Points on a hilly landscape, in no order, each with its height.
From any point a climber takes the steepest step (rise divided by distance) to one of its 2 nearest points. It stops when none of these is higher. Distance is the straight distance between rows; heights are no part of it.
J150 height 45.9: [-18 -21 -11  33 -16   0  26  23 -11  28  19  14  -9   0  39 -30   7  17
  20  24  -2   4 -15 -13  31  27  12   7 -29  12 -32 -10 -10  50   9  14
   7   2]
J22 height 13.9: [-33  -3   3  -7 -25   3  14 -19  29 -14   6  20 -36  14  -9 -36 -22   3
 -28  33  22  27  -6 -18  30 -24  -1  11  15  -5 -11 -12  -3 -10  27  22
  18  11]
J268 height 17.4: [ 19 -10  -7  18 -45  24   2  28  -4 -11  -1  30 -27  16 -18 -41  22  29
 -28  25  -6  -8 -19   1 -12 -34  -9   6  -3  17 -29   2 -32 -55   9  -8
  17   4]
J957 height 38.8: [ 24   7  17  11 -21  33   2 -11 -13 -36   3  25  27  -3 -42  -6  16  15
  11   7  -6 -27  23  11 -43 -19   7 -10  -4 -16   3   5   6 -50  -9 -11
 -17  -8]
J841 height 7.0: [-43  26  25  11  29   2  10  -3  43   8   1 -37  27  15  -2  10 -11  -9
  49 -34  45  69 -13  -8  -4  13   8  -1 -18  28  40 -10  21  18 -12  20
   3   2]
J656 height 43.8: [-10  27  -4  37 -15   7  17   8 -15  29   1 -11 -51  36 -21  -2  12  37
 -49  12  -5   6 -15 -39  -6   6   0 -13  -7  34  -8   4 -68 -42  31   8
 -15   7]
J441 height 10.1: [ 20  17   0  52  17  18   0  30  23 -18 -12   2 -10  28   2  41   5  19
   6   1  20  55 -18 -41  13   4  -8 -20 -39  46 -15   8 -32  17 -14  21
 -10  11]
J704 height 27.1: [ 36 -24 -27  18  -4  19 -12   4 -27 -15  -9  34  -5 -30   8  40  10  -3
  23  15   0   1  -1  -1   4  -5   3  -1  -3 -12  -6   8  -7   7 -13  -2
   9   2]
J162 height 53.5: [  6 -11  11 -35  -2 -28 -22 -19  12   7  33 -13   6 -32  -2  15  12  -7
  -2 -21 -28   2  -2  18 -13  19 -56   7  25 -13  22 -47  25  27  -3 -23
  33  -9]
J402 height 11.0: [-58  11   2 -12 -10  12   3   2  13  -1   4  -7  -1  11   4   5 -21   2
  11  -8  32  12 -20   1  24 -11  30  -7   3  12   0  11  -8  -6   9  36
   0  39]
J384 height 24.3: [ 22 -39  13 -38  18  37  -4 -18   8 -15  20  -7  26 -37   2  -5  -2  -8
   8   2  -8 -10  23   2 -10 -25 -22  24 -50 -26  20 -21  16 -11 -18  18
  22   5]
J555 height 21.9: [ 21  -5  -2 -38  -5 -23 -20   0 -35  -6  26  46 -10 -33  26 -19   4  10
 -13  26 -20 -38   3   8  26   1 -43   2  28 -40 -19 -23  10  12  14   4
 -13   8]
J669 height 40.4: [-33  36   6  -8   4 -17  12 -37 -11  23  11 -24  19 -10 -16 -10 -13  -2
   1  -3   1   0  14  17  -3  29  -1 -24  30 -17  16 -17  29  26 -20 -25
 -26  12]
J934 height 19.3: [-10  25   0  -8  42  16 -39 -26  10 -58  11   7  34   1 -30  34 -15  10
  10 -31   5  36  -1  -6  26 -22 -21   8 -23   1  31  -2  10  -5 -21  36
  -8  33]
J682 height 54.5: [-29 -24  12   3   1   0  26 -11  -2  36 -12 -51   1  -1 -12 -27  -4 -23
  25  -1  -3   4  37   2 -28  10  49  32  -9   2  36  49  -3  -9   5   2
   0 -23]
J628 height 34.8: [ 16 -12  11  12 -44  13  11 -10 -16 -38  -7  30  -2  -9 -29 -10  11  12
  36   2  20  -7  10  18 -52 -45  15  10  15 -22 -10  16   0 -24 -39 -35
 -14  -2]
J574 height 20.2: [  3  32 -18  15  33  15  -8 -26 -39 -54   7   2  30   2 -23  59  17  24
  24 -20   6  10  -3   8  40   7  12  -6 -24   7 -11  30 -12  -4 -34   3
 -25  25]
J338 height 17.8: [-31 -12  -8 -22  -5  23   6 -29   9 -27  -3   6  -6   5   3   8 -30 -17
   4  17  23 -30  20  10  43 -24  31  21 -19 -43   1  36 -11   1   9  15
 -13  18]
J766 height 22.8: [-25  -4   5   7 -26 -25  -7  16 -17  37   5 -34  16  16  26 -44 -16   6
 -20  -4 -25 -47  -4  24 -20   3   7  23  37   1 -30   9   3   0  13 -34
 -17 -25]
J49 height 39.2: [-22  35  22  17 -10   6  21  25  26   9   8 -13 -32  28 -22  28   7  18
 -37   4  -3  13  -8 -37  -9 -25  13 -24 -10  53  10  15 -70 -35  47  23
 -15  26]
J504 height 20.4: [ -4  19 -25   6  25  -2 -48 -20  -2 -45   8  -7  25  11   3  54  15  36
  10 -45   6  35 -17   9  28  -6 -27  11 -33  15   7 -27   8  15 -10  26
  17  38]
J396 height 43.0: [ 35 -24  -9  14  11 -26   8  54  -4  51 -36  30 -12  15  21  -6  19 -35
  11 -17 -25   5  -6  -6 -50  26  10 -17  19  36 -17   9   3   9  -5 -42
  20 -37]
J112 height 44.0: [  2 -19  -6 -11  19   1  -8   5  31  19   5 -12  21   9 -26  21  29 -12
  56 -38   9  45  22  21 -17  13 -12   1 -10  22  46  -4  34  39 -15  16
  15  16]
J348 height 27.3: [ 36   9   8 -30  21   4 -23 -16 -16 -25  32  -7  26 -59  -2  25   1  11
  -3  23 -19 -12   1  -9  -5 -22  -7  -8  -7 -18   9 -23  -6   5 -44 -17
   6  17]
J37 height 31.6: [-12  17   2 -34  58 -41 -13 -36  11 -16  18 -10  36   2   4   9  -4   7
  18  -5 -18   5 -19  10  62  24 -17  13  -9 -20  26 -23  25  20 -10  35
  -2  15]
J831 height 24.0: [ -2 -23 -14 -35  28   2 -26  -2 -43  20  -2   2  30 -13  12 -17  19  -2
  22 -18 -42 -37  16  42   7  35   8  18   0 -29  -1   7  20  -1  -3 -15
  21 -13]
J349 height 45.1: [  8  11   7  -2  26   4  -3 -13  -1  -7 -12 -12  29  23 -17  22  -2 -24
  16 -19  19  11  14   3 -12  14  10 -12 -11 -18  40  20   1  12  -5  -9
 -17 -21]
J186 height 18.7: [  0   7 -17  -5 -42  27  14  -8 -38   2  -4  39 -37  23 -20 -12  23  -7
   0  -7  17 -17  -4  16  -6 -32  11 -23 -13 -27 -11  32 -20 -17  29 -38
 -17  13]
J451 height 28.9: [  0  -2   4  15 -29 -59  36  44  12  28 -17  26  -9  -1   2 -43 -31   1
  -6  33  14  -4   7  -7 -47   0  29  -8  63  18 -33 -10   9   6  -4 -61
   0   7]
J659 height 38.6: [ -1 -33  17  14 -28  40  20  40  41   0 -16   0  -7  30  29 -28   2 -34
 -15   6  25  -5 -26 -20 -25 -32 -10   9 -33   4 -20  28 -21 -33  28  11
  -3 -10]
J640 height 43.7: [ 23   1  26  11 -14  27  22  29  28 -22  -5 -13  21   8 -24 -13  16   8
 -16  20 -11 -12   4   3 -58 -12  21  -7   2   8  -3  -6  -3 -56  -6 -27
   1 -18]
J444 height 21.7: [-19  -5  14 -58  -4 -14 -19 -52 -52 -10   3  19 -14 -26  -6 -22 -16  -1
 -16   8   1 -48  32  20  -3 -27 -15  18  -4 -83   8   7  13  -9  20   6
 -42   8]
J908 height 51.3: [-20 -30   7  -6   8  -2  11  -2   6  44 -16 -46 -10  -4   1 -18   8 -26
  18 -10 -38  -8  24  31 -23  43  12  33   9  21  12  10  15  -8  -8  -7
  31 -39]
J523 height 25.4: [  5 -32   5 -68 -50 -34   0 -23 -18  24  -9 -10 -15 -39 -11 -45   5 -13
 -35   7 -32 -15   7  63 -16 -39 -26  34  35 -23 -24 -14  30 -12  -4 -21
   2  11]
J853 height 45.0: [-13  11  -4   5  19 -10  37  38  54  24  -7 -10  -5  15   5 -12 -20 -21
 -20  31  -2  18   1 -30 -18  14  49 -43  29  36  -3  -4 -16 -36 -18   5
  26   3]
J624 height 12.0: [ -5   1 -14  49  -2  36 -10  28  12 -16  -2  16 -10  21   9  28  11  41
  26 -14  21  65 -16 -19  31  -2 -14   5 -48  43 -18 -13   7  15   0  51
   4  25]
J126 height 8.2: [ 21  -8  12  34  -8  49  14  35  25 -36  -1  -3 -23   0   2  42 -11   5
 -12  17  29  11   0 -31  18  -3  -8 -12 -40  25 -18  23 -55   5   0 -13
 -20  12]
J698 height 34.7: [ 10 -13  23 -18 -16  24   2   2  32  21 -13 -22  -1  25   5 -39  13 -23
 -27  -7  10 -30  -4   5 -20 -19 -15  37 -27  -5  -5  18  14 -40  23  14
   6 -30]
J943 height 41.7: [-13  10  12 -13  14 -16  -5  -9  21   0  17 -21  16  -7 -11  40  31   0
  18  -6  -2  44   0   5  36  11 -19   7  -5  29  26 -16  26  49  -9  21
   9  20]
J794 height 29.9: [ 28 -35 -14  -7  -9  -8  11  18 -23  -4 -22  39  -7 -13 -15   7  16 -17
   8  25  -9   7  25   9 -13  -9  46  -2  27   1  -9  15   4  -4 -17 -27
  17  -6]
J544 height 35.5: [-16  37  26   5  21   3   1   2   9 -22  -9 -27  36   6  18  26 -32  17
  26  -8  23  19 -13  -7  30   8  26   7 -10  42  31  17  -7  24  -3  34
 -25  -1]
J759 height 29.3: [ 31 -22  17 -32 -20  -6 -20  -9 -23 -13   5 -11  19 -44  11   9  12 -12
 -12   6  -5 -12   9  16 -36 -36  -9  25  18 -15 -18 -24   5  -1 -35  -4
  18   5]
J341 height 35.4: [  3  -3 -14  -5 -19 -21  -9  15  12  30  20  20 -22  16 -23   6  39  -6
  10 -19 -22  16  -8  20 -31   5 -19 -21  34  39   7  -2  26  13  10 -15
  14   1]
J844 height 65.4: [ -4  23  14 -11   3 -24  -6  -6  20  14  27  18  27   2 -28  14   4  27
 -21   6 -36 -10   5  20   7  13 -34 -22  52  12  10 -39  35  12  30  -6
 -25   7]
J869 height 14.2: [ -1  -3  -7  40  15  57  -7  -4  15  -8   6   4  -6  12  26  18 -15  18
  -3  -5  15  24 -20 -12  61  18 -18  -3 -52  10 -18 -11  -8  10   9  47
 -10  35]
J251 height 16.5: [-35   8  -9 -20 -40  10  19 -40 -23   1   4  19 -27   0 -16 -20 -12  -7
  -9   7  24 -25   9   7  24 -37  22  -1   2 -46  -4  48 -16 -11  29 -17
 -15  35]
J226 height 25.9: [-36   4  -7  25 -39 -40  26  25  18  33  -3   0   0  19  11 -66 -31  17
   0  13  -9 -27 -18  12 -38  -1  22  -2  53  14 -39  -7  15  -4  -1 -35
 -19  -8]
J484 height 12.6: [ 28  11 -18  21  31  19  17  15  31  -1 -26 -15  10  -2   3  35  -2 -35
   8 -22  19  22  -5 -20 -26  27  32 -27 -30  12 -10  -6 -17  10 -34 -20
  25 -11]
J919 height 47.0: [-42  19   7   5   9  -6  24 -12  -7  45  31 -25 -25 -13   6 -18   4  16
 -30  15 -29 -20   3 -10  43  17  21  -1   1  16  -4  19  -1  -1  25   9
   4  14]
J285 height 49.2: [ 29 -15 -23 -16  25   8 -39 -14   3   6  17   3   6 -16   1  22  33 -16
  26 -43 -22  16   7  15   6  22 -51 -13 -18  -5  21 -32  44  17 -10  -6
  34  -3]
J212 height 39.7: [ 11 -21 -36  35  10   9  -8  15 -11  12   8  18 -15 -26  45  -4  18  27
  38 -10 -18  21 -13  -2  30  40 -17   9 -22  15 -39 -23   9  56 -27   0
  20  10]
J361 height 29.6: [ 33 -30 -23  23 -23   5 -12  58  14   7 -28  43 -16  20   6  18  27 -12
  16  -5  19  14  -8   8 -39 -19   3   5   0  22 -15   0  -3   4   7  -6
  21 -13]
J248 height 48.2: [ 18  -8  -4  31   6   9  16  38  41  -2 -10  -7   3   3 -12   0  13  -9
   3   9 -11   8   4 -15 -36  12  27  -8  19  37 -13 -11  11 -37 -26  -1
  42 -19]
J904 height 35.6: [ 23 -20 -23   1 -39 -35   6  34 -21  15 -23  27 -24  -1  26 -37 -11 -13
   0  20  21  -2 -15  -9 -13 -13   5 -15  29 -12 -39  -6 -29  22  16 -33
  18 -22]
J676 height 25.1: [ 42  -2   4 -42  10   4 -37 -14 -44 -11  29  11  11 -53  21  -7  10  16
 -16  -2 -13 -31 -14  11   5 -29 -30  -9   1 -48   7 -40  -5  17   0 -16
   7  16]
J228 height 15.6: [-15   3  15  -5  18  46   7 -15  28   9 -11 -29   1   4 -11  12  21 -33
   7 -17   5  27  13   1   8  -5  18  17 -41  -3  42   7   0  -9   9  38
  21   0]
J591 height 47.5: [-10   0  13  -5  10  22  22  21  41  16  -9  -6  28  44 -16 -11 -24 -22
  31  -7  34  11  15   4 -35  -6  20 -27  -8 -10  37   8  12  -1   7  -2
  -4   9]
J267 height 26.8: [ 50  -3   1 -19 -25   0 -10 -19 -54  10 -29   5 -19 -37  -7 -28  11 -30
  -4  -1  -4 -18  18  -5 -32  -3   1   5  27 -47  12  28 -14 -14   5 -33
  -8 -55]
J946 height 23.1: [-27 -38  -1 -50 -12 -16  -4 -21 -29  26   7 -17  -6 -20  -4 -48  -5  -8
   8   3 -50 -32  14  64  -7  -2   6  37  38  -2 -17  -6  35   0 -16 -34
  16  15]
J336 height 6.9: [  3 -27 -35  10  10  -8  -1  26   7   3   8  -9   3 -15  18 -16 -20   9
   2  -9 -41 -33  -3  20 -12  38  -3  21  35  27 -37 -36  19  11 -24  -8
  34 -29]
J378 height 22.6: [ -3 -15  -1 -35  19  -9 -13  -5 -29  11  -5 -18  17  -9  -7  -3  -6   4
  -2  -7 -44 -34  17  65  -5   1  21  20  39 -16   2 -19  26 -21 -21   4
  18   2]
J658 height 31.9: [ 42 -13  34 -33  -7  16   1 -13 -10   7   2 -35  22 -12 -18 -21  13 -26
 -33   4  -3 -36  20  11 -25 -16 -11  21   0 -22   8  18  -6 -31  -1  -8
   4 -26]
J781 height 16.7: [-32   1   8  16  10  60  12 -10  40   5  -1  -3 -24  31  -4   6  10 -23
   7 -36  22  58  -2 -18  17  11  -4 -12 -41  24  15 -19  20 -16  -4  59
   6  14]
J139 height 24.4: [ 46  -3 -11  20  28   7 -39  -9 -22 -43 -15  15   9 -22  16  32  -3  19
  31  -2   3   6  -3  -3  31   4 -31   6 -40 -16   7  17  -9  27 -14   5
 -11   2]
J417 height 45.6: [-48  31 -26  11   8 -11  32  18  31  44   6  -8 -24  39  -4 -11  -4  -5
 -26   6  -3  25 -10 -28   8   8  35 -60  22  40  -6   8  -5 -38  26  20
   4  21]
J810 height 25.6: [  8 -19 -15  11 -44 -29  -9  36 -27  46 -26  24 -50  17  13 -74  10  -8
  -2   1  -9 -29 -15 -13 -28  -8 -18  -3  26   1 -20  36 -18 -29  40 -40
 -20 -27]
J467 height 21.3: [ -8   6 -28  25 -30  -7  13  12  -6  11 -12  40 -23  41 -25 -17   7  13
  -2  10  17  -2  -4 -13 -21 -22  40 -33  15   3 -18  31 -23 -29  26 -24
 -19  23]
J69 height 14.6: [ -6 -11  12  24  28  24 -14  -7  10   0 -30 -40  21   0  25  26  -6 -14
   9 -14  17  18   3  -7  -1  23  -8  27 -46  10  13  -9   3  19  -5  39
   7 -24]
J840 height 32.9: [ -8  27  16 -28  43  -2  -5 -22  16 -21  13 -35  74  -7  -2   8 -29  25
  44 -16   0  19  10  11  43  -1  -7   6 -10   3  46  -8  23  20 -37  46
  -7  18]
J762 height 15.2: [  7 -10   6 -19  -9  26  -3  -2 -15 -18  -8 -31   4   1  26   6 -13 -17
 -42   4  24 -37  -9  -9  19 -24 -13  22 -25 -28 -11  14 -38 -12  16  24
   7  -9]
J875 height 29.5: [ 44  -3  35 -18 -19   3  26 -10  -6  17  -5 -14  -2  -8 -30 -30   3 -40
 -33  12   2 -20  30 -12 -53  -1   3  -6  16 -32  23  35  -5 -25  28 -43
 -23 -42]
J8 height 18.6: [ -3  -2 -26 -14  -2 -43 -25 -21 -32  -2  20  45 -12 -19  -3  -1  -1  25
  14   7   0  -1  -9   4  39   8 -51 -23  40 -22 -12 -24  19  37  -1   0
  -2  12]
J939 height 33.8: [-11  15  24   1 -26 -31  -9 -27 -33  21  22   7 -17   3   7   4  24  12
  -7  -3  17 -26  -2   6  13  12 -26   4  13 -31   9  14 -11  33  45 -22
 -25 -10]
J675 height 23.6: [ 13 -24 -12   2 -14  -9   9  48  18  22 -27  35 -27  47   4 -25  10 -21
  -6  24   5  -8  -1 -25 -23 -28  30 -24  -8  10   0  52 -33 -18  43 -27
  -8  15]
J905 height 26.7: [ 28 -34   8   0  -1  30 -30  -7 -12 -11  24 -13  23 -25  21 -12  18   8
   5  -8 -19 -14  -2  -4 -16 -14 -32  19 -26  -5 -22 -32  14  -6  -5  -3
  32  -7]
J765 height 22.2: [ 39   6 -43  20  35  -3 -52 -14 -16 -42 -17   8  27   5  36  53  -1  27
  33 -33  -1  32 -21  -5  31  12 -27  -4 -54  -8 -32  -2  18  39 -19  19
   8  41]
J38 height 16.8: [ 31   3  -1  23 -20 -13  16  13   3 -12  28  20 -34 -20  -8 -23  32  23
  -8  16 -19   7  -8 -25 -38  14 -34 -15  14  20 -27 -39   0 -18 -27 -30
  30 -12]
J516 height 36.2: [-17  17  33 -12 -26  -9  20  20  46   2 -16 -20 -11  23 -26   2   1 -10
 -31  10   4   7  -4 -13 -29 -48  36  -6  22  41  26  23 -35 -37  39   2
   2  16]
J815 height 37.5: [-14   8  13 -19   9 -20   2 -41 -17   4   7 -12   6 -18   8  -2 -12  -8
 -16  18  17 -18  10  -4  25  -3   1   0   4 -39  20   6   2  40   7 -12
 -19  -7]
J259 height 41.6: [-22   6  26  -3  -8 -20  12 -22   3  20  22 -24  -2 -22   4 -15 -22  38
 -42  18 -27 -40  23 -14  47 -11  13  36  -1 -12  10  18 -14  -5  49  34
 -27  18]
J418 height 27.5: [ 13  -7   5 -58 -23 -30 -19 -32 -41  13 -22 -33   3 -29   2  -6  -5 -10
 -31 -10  -2 -15   2  55 -46 -39 -37  29  39 -36 -11 -37  21 -13 -29  -4
  11   4]
J375 height 37.9: [-28  23  26  -1  12 -11   7  -2   9 -16   5 -24  24 -11  -3  17 -35  29
  -9  20  -3 -24  14 -19  44  -6  19   7  12   8  31  28 -16  -4  18  34
 -30   3]
J340 height 18.4: [-21  41 -14  13  26   0   4 -33 -12 -65  12 -16   8  -4 -15  31 -29  29
  16   6  15  12  -7 -22  62   0  18   9 -26   6   5  38 -16  23 -32  15
 -51  25]
J288 height 26.5: [ 44 -36   6  23 -23  -4  11  62  22   4 -45  45 -27  36  10  -3  26 -12
  13   6  27 -12 -15 -20 -57 -43  -5 -13 -15  17 -14  41  -8 -33  22 -30
  -6 -16]
J124 height 49.8: [-39   2  40   0  12   1  25   4  59  17  -6 -28  16  33   8 -15 -35 -20
  16   2  24   9   4 -31 -21   1  42 -27  12  21  38  33 -12 -15  17   4
 -25 -16]
J453 height 12.1: [-27   5 -19  -3  -7   6 -12  26  18   8  -5   6  -3  37  19  22   1   5
  -5 -19  14   0 -29  25  -2 -15   5  -5   2  23   5 -25 -10  19  21  18
  18  28]
J931 height 32.1: [ 33 -23   7 -18 -15  11   4   6 -19 -33 -24   3  -5 -22 -42  25   3 -24
  26  -2   9   9  43  16 -40 -30  33  18   0 -19  12  31 -17  -8 -38 -33
   6   0]
J558 height 30.1: [ 11   4   5   8  31   6   5 -23 -45   7  19  -1 -12 -47  16  16  32   9
   4  18 -34   8  10 -16  49  48  -8  -9 -35   4  -5   1   8  44 -23  -8
  -2  -9]
J388 height 13.5: [  8   0 -20 -19   1  23 -10   5   9   2   3  -5 -13  13  15   9  -8 -23
 -31   7  28   4 -20  -2  31 -19 -13 -18 -19 -10   0 -17 -22  20   8  10
  24  10]
J121 height 38.7: [  0  12  -4  -4  10 -11   3   7  15  42  30 -13 -18  15 -14  33  35 -21
  -3 -21  -1  29 -20 -11   4  38 -19 -21  14  29  14 -17  26  39   3  -4
   6  -1]
J879 height 32.0: [ 20  -6 -12  11 -37 -52   7  41   7  16 -10  12 -10  -6  29 -20 -44  -1
  -9  39  11 -14  -2  -6 -22   4 -13 -12  70  -1 -29 -26  -3  22  -2 -31
  -5 -20]
J219 height 52.0: [-27  -1  25  25  20  10  31   4  37  11 -25 -35   2  10  -6  10 -24 -27
  30   1  18  22  42 -25  -4  18  50   8  -8  15  33  46  -5  -5  -1  15
 -17 -25]
J209 height 7.7: [-58  33  16  15   8   9  40 -26  15 -23  19  -8  13   0 -36  -7  -6   1
  44 -20  41  51   2  -9 -19  -4  22 -13 -13  11  17   0  10  11 -30   9
  -8   7]
J53 height 8.8: [-12 -17 -12  22   7 -14   6  30   6   5  14  11   4  -1   4  15  -5  36
   5  14 -33 -15   7   8  18  28  18   9  48  31 -13  -3  22  -1 -10  10
  -7 -18]
J202 height 21.4: [ 28 -16   8  24 -56  -4  13  22 -23   0 -20  15 -34  27  -1 -67  18  14
 -12  13  23 -15 -23 -11 -32 -39 -15   2   9   3 -48  32 -26 -53  20 -29
 -25 -15]
J496 height 17.2: [ 16   9   7  -8 -11  21   8  -9 -25  10  -4  -1  17  16  11  -3  -4   3
 -51  -9   1 -52 -14   6  21  -6  -2   2  -6 -42  -7  -2 -30 -28  47   4
 -18  -4]
J777 height 5.4: [ -1  29   4  -1  -4  16   0   0  49 -62   5  18 -28   8 -29  33 -49 -16
 -30  12  31  27  18 -35  39 -18 -35  -4   1   6  22   2 -32   2  13  17
 -25   4]
J108 height 39.3: [ 35 -11 -29   4 -21 -38   5  51 -24  32 -23  53 -19 -15  32 -39   9 -23
  22 -19  -2  -1 -18 -15 -34  10  11 -18  50   3 -27   2   7  26   9 -59
  11 -34]
J495 height 24.2: [ 18  16   9 -36 -11  -5 -20 -42 -68 -22  -7  13 -14 -39   6 -23 -11 -12
 -14  -3   4 -39   4  -1 -20   5 -27  16   9 -65   2  -4  -4 -11 -16  -5
 -23 -32]
J937 height 20.5: [ 37  19   2  33  -1   6  -8 -17  -5 -21  29  -7  -8 -23   8  -4  21  21
 -17  26 -14  -8  -6 -25  -5  26 -37  -7 -12  -2  -3 -29 -14  -9  -8  -3
  14 -28]
J324 height 53.4: [-22  -3 -16   7  -7  11  11 -12 -34  36  28  -8 -30 -15  32 -25  17   6
 -13   7 -23 -13 -14   1  45  30  -2   3 -26  -1 -28  -5  -3   7   6   1
  30   3]
J99 height 42.8: [-17  43  26  -8  23  -1  12 -25  -1   1   8 -54  45   9 -16   5 -26   0
   0 -14  22   9   0  17 -22  11  -6 -27  13 -29  43 -22  -6  24  -4  -6
 -28  -3]
J169 height 19.9: [-19 -10  -6 -21 -23   5   0   8 -14  35   9  -5   2  33  17 -57   0   4
 -33  -9  -9 -50 -22  28   3  -7 -11   6  12 -25 -12  16  -8 -28  51 -10
   2  -7]
J744 height 30.3: [-26  11   8 -40  50 -50 -34 -40 -17 -20  -2 -24  39 -11  13  12 -35  17
 -12  15 -11  -7   4  34  24   7  -2  24  17 -28  25 -32   9   4 -23  35
 -11  26]
J968 height 45.5: [-23  -5 -28  25  -8  18  17   6  32   7 -38   1 -60  37  -4  -9 -14 -29
 -16   3  17  17 -22 -11   4  -4  37  -7 -29  12 -17  11  -7 -39  -3  29
  10   6]
J399 height 10.0: [-54  25   9  25  -7  17  28   9  19 -10  13  -3   6  16 -15  -8 -26  11
  27   6  38  23 -11 -27  19 -13  63 -31  -3  45 -12  25 -25   2 -21   1
 -13  26]
J189 height 12.2: [-22  -1  19 -12 -17   6  17  -2  33 -28  -3  11 -10  -9 -26  -4 -29 -12
 -16  40  11  23  23  -5  -4 -37  15   2  34   7  15  -7  14 -23 -15  17
   9  10]
J255 height 47.1: [ 13 -33   0  33  -3  -9  13  28   1  32 -24 -12  -8  -2   6  -7  20 -26
  21 -18 -47  -4   9  10 -55  37  18  20   8  51 -19   3  17 -12 -14 -31
  15 -51]
J249 height 19.6: [ -3 -19  -4 -45   3  28  -7 -40 -28 -33   3  35  -9 -17 -22  10  -9 -22
   7   7  14 -40  21  20  15 -28 -13  21 -35 -62  19  30   5  -6   4  20
 -36  20]
J685 height 34.6: [ 31 -13 -28  27  32  -5 -26  -7 -50  -6  10  22  -7 -42  36  10  17  21
  17  -7 -30  -8  -8 -20  20  53 -43   5 -27 -10 -28 -15  15  29 -19 -14
   7  -3]
J916 height 29.4: [ -7   1   8  -4 -52 -24 -10   1 -28  38  -8  24 -37   0   2 -36  13  -8
 -10  -1  -9 -26  -3   5 -16  -9 -17  -1  27  -5 -14  30   2  19  52 -38
 -14  -3]
J111 height 10.7: [-12   2   6   5 -12   2 -10   6  14 -16  19   4  10 -15  -7   8 -12  39
 -14  41 -11   4  16   8  13 -24   8   2  46  17   0 -24  11  -9 -20  11
  -1  11]
J386 height 42.4: [-14 -18 -10  26  -2  19  23  22  50   1 -22  23  -6  35   7 -30 -27 -34
   2  13  23   6 -11 -28 -23  -1  30   1 -11   7 -10  14  -6 -34   4  18
   7 -23]
J507 height 28.6: [-15   5   7 -31  30 -30 -43 -32 -55 -28 -11  -1  30   9  23  26   0  17
   0 -15  -9 -35   7  46  17  15  -6  29   1 -50  -2  -6  10  11  -7   9
 -20   5]
J855 height 14.0: [ -8  -8   1  19 -39  -9  18  39  10  -1  11  18 -20  16 -11 -20   8  45
 -17  26 -16  13 -22 -11 -33 -13  -7  -8  22  33 -33 -28 -14 -20   0 -16
  12   2]
J960 height 49.5: [-21  20 -16   7  -4  -3  12  -3  13  34  -8  -9 -48  21  -9  -9   8 -23
 -38   8  -1  11 -12 -18  -2  11  15 -24  -1  17  -5  12 -31 -20  20   1
  17  -6]
J135 height 32.2: [ 11 -23   1  22 -19 -44   4  50  43  18 -17  21 -14  32 -10  15  43  -8
  10   3  -8  31  -1  -9 -56 -12  -9   0  18  39  -6   6  14   1   1 -16
  21  -6]
J902 height 27.0: [ 14  26  19 -13  30   2  12 -36 -26  12  14 -28  -5 -36   1  33  33  -2
 -20   6 -27  -6   8 -13  36  33  -4  20 -49   9  24  12  -6  19  12   3
 -13   2]
J913 height 26.3: [ 17 -12  -9 -25  21   1 -30 -27 -65   2  -3  32  13  -4  18   5  24  15
  -1 -30 -14 -58   9  45  20  13  -5  17 -15 -52  -4  -6   7 -25  24   3
  -3   1]
J593 height 16.4: [ -5  21   0  16  26  39   0 -31   8 -55   0 -12  -9 -12   9  29 -22  11
  14  10   9  15 -15 -28  77  10 -12   9 -70 -15  -3   4  -6  19 -10  39
 -23  27]
J631 height 34.0: [ -9  17  10   2  36 -14  -8  -3  10  -6  -4 -38  68  -8  25   7 -28   9
  48 -19   6  10  -4   7  22  23  33  -2  -2  -2  17   1   4  32 -30  12
  -4  -2]
J564 height 23.7: [ -5  17 -26   3  22  -5 -34  -7 -55  -2  -1  18  23  15  10  10  15  19
  16 -24  -3 -27 -15  29   9  18   2 -35  10 -28 -15  -7   2 -16   3 -16
  -8  -2]
J898 height 5.6: [ -1 -17 -25  12  15 -12 -10   1  37 -21   4 -17  26 -26  10 -27 -33  -9
  12 -16 -14   7 -14  -4 -33  13 -10  24  20   7 -16 -66  30  11 -41   8
  45 -33]
J490 height 21.8: [ 15  21 -24   0  33   5 -38 -24 -54 -27  -2   4  33  -4  -2  47  21   7
  10 -48  14  -2 -15  15  -1   6  10 -23 -30 -26   8   1  -9   1 -30 -18
  -4  18]
J28 height 57.2: [ 15  29   3 -10  22 -35 -16 -18  -2   7  28 -20  28 -16 -12  24  -4  13
 -23 -14 -38 -10  -7  31 -15  28 -52 -17  44   2   3 -55  33   9 -12 -15
   0  -6]
J980 height 6.6: [ 20   3   9   1  -5  30   9  15  41 -38 -15   4 -29   2  -5  56 -37 -11
 -29  13  13   6   1 -36  48  -7 -11   9 -34  13   8  21 -62   6  28  27
 -31  10]
J488 height 13.4: [ 19 -11 -12  30  21  14   2  20  19  29 -46 -21  -6  15  28  36  -7 -46
 -11 -26   2  24   3  -1  -9  41  11   5 -31  16   3  -9   4  14  -7   8
  21 -39]
J362 height 24.1: [ 27  16  22   2  11   7   5 -13 -13 -25  28 -16 -15 -35 -15  38  11  16
 -36  42 -20  -3   7 -26  39   4  -3   9 -16   9  11 -12 -14   0  -7  20
   0 -11]
J168 height 46.0: [ 29 -23 -27   1  16   3 -21   3  38  18  -3  -8  27  16 -14   6  16 -19
  39 -36  -5  32  18  17 -44  14 -28   1   1   3  27 -27  39  12 -20  -6
  49 -21]
J549 height 18.1: [-21  13 -10  17  34  29 -13 -19  30 -45   3  19  14  14 -11  23  -5 -12
  16 -27  26  58  -6 -20  19   2  -5  -8 -25   0   9 -14  34   2 -25  39
  13  -3]
J449 height 8.7: [-40   8   1  33   0 -17  38  11  20  -4  21  11   8 -12  -9  -9   4  11
  27   7  32  34   7 -23   5  12  39 -16   5  30 -14  -4  24  26 -26  -1
  -1   8]
J43 height 16.0: [-38   2 -38 -13 -13 -21  -3 -13   6   4   7  43 -21  12  -7 -12 -16   5
  -9  26  14   7  -6  -6  45  -7 -16 -10  35 -17   1 -17  30  16  17  24
  10  17]
J699 height 56.7: [ 12  31  42 -13  -2 -33  -6 -16   4   0  25  -8  48   0  -8  20  10  44
  -6  -3 -29 -26   7  19  20  -7 -19   5  14  -3  37 -14  22  30  41   4
 -33   9]

Where does a climber stop that starts at each point below?
J341 -> J844
J336 -> J759
J488 -> J248
J340 -> J324
J378 -> J324
J209 -> J682
J338 -> J960
J855 -> J682

For each start below, name every point that the climber comes to, in order.
J226 -> J451 > J879 > J904 > J108 > J396 > J255 > J908 > J682
J980 -> J126 > J441 > J624 > J869 > J593 > J340 > J574 > J490 > J564 > J913 > J507 > J744 > J37 > J840 > J631 > J544 > J375 > J259 > J919 > J324
J38 -> J937 > J362 > J902 > J558 > J685 > J212 > J150 > J324
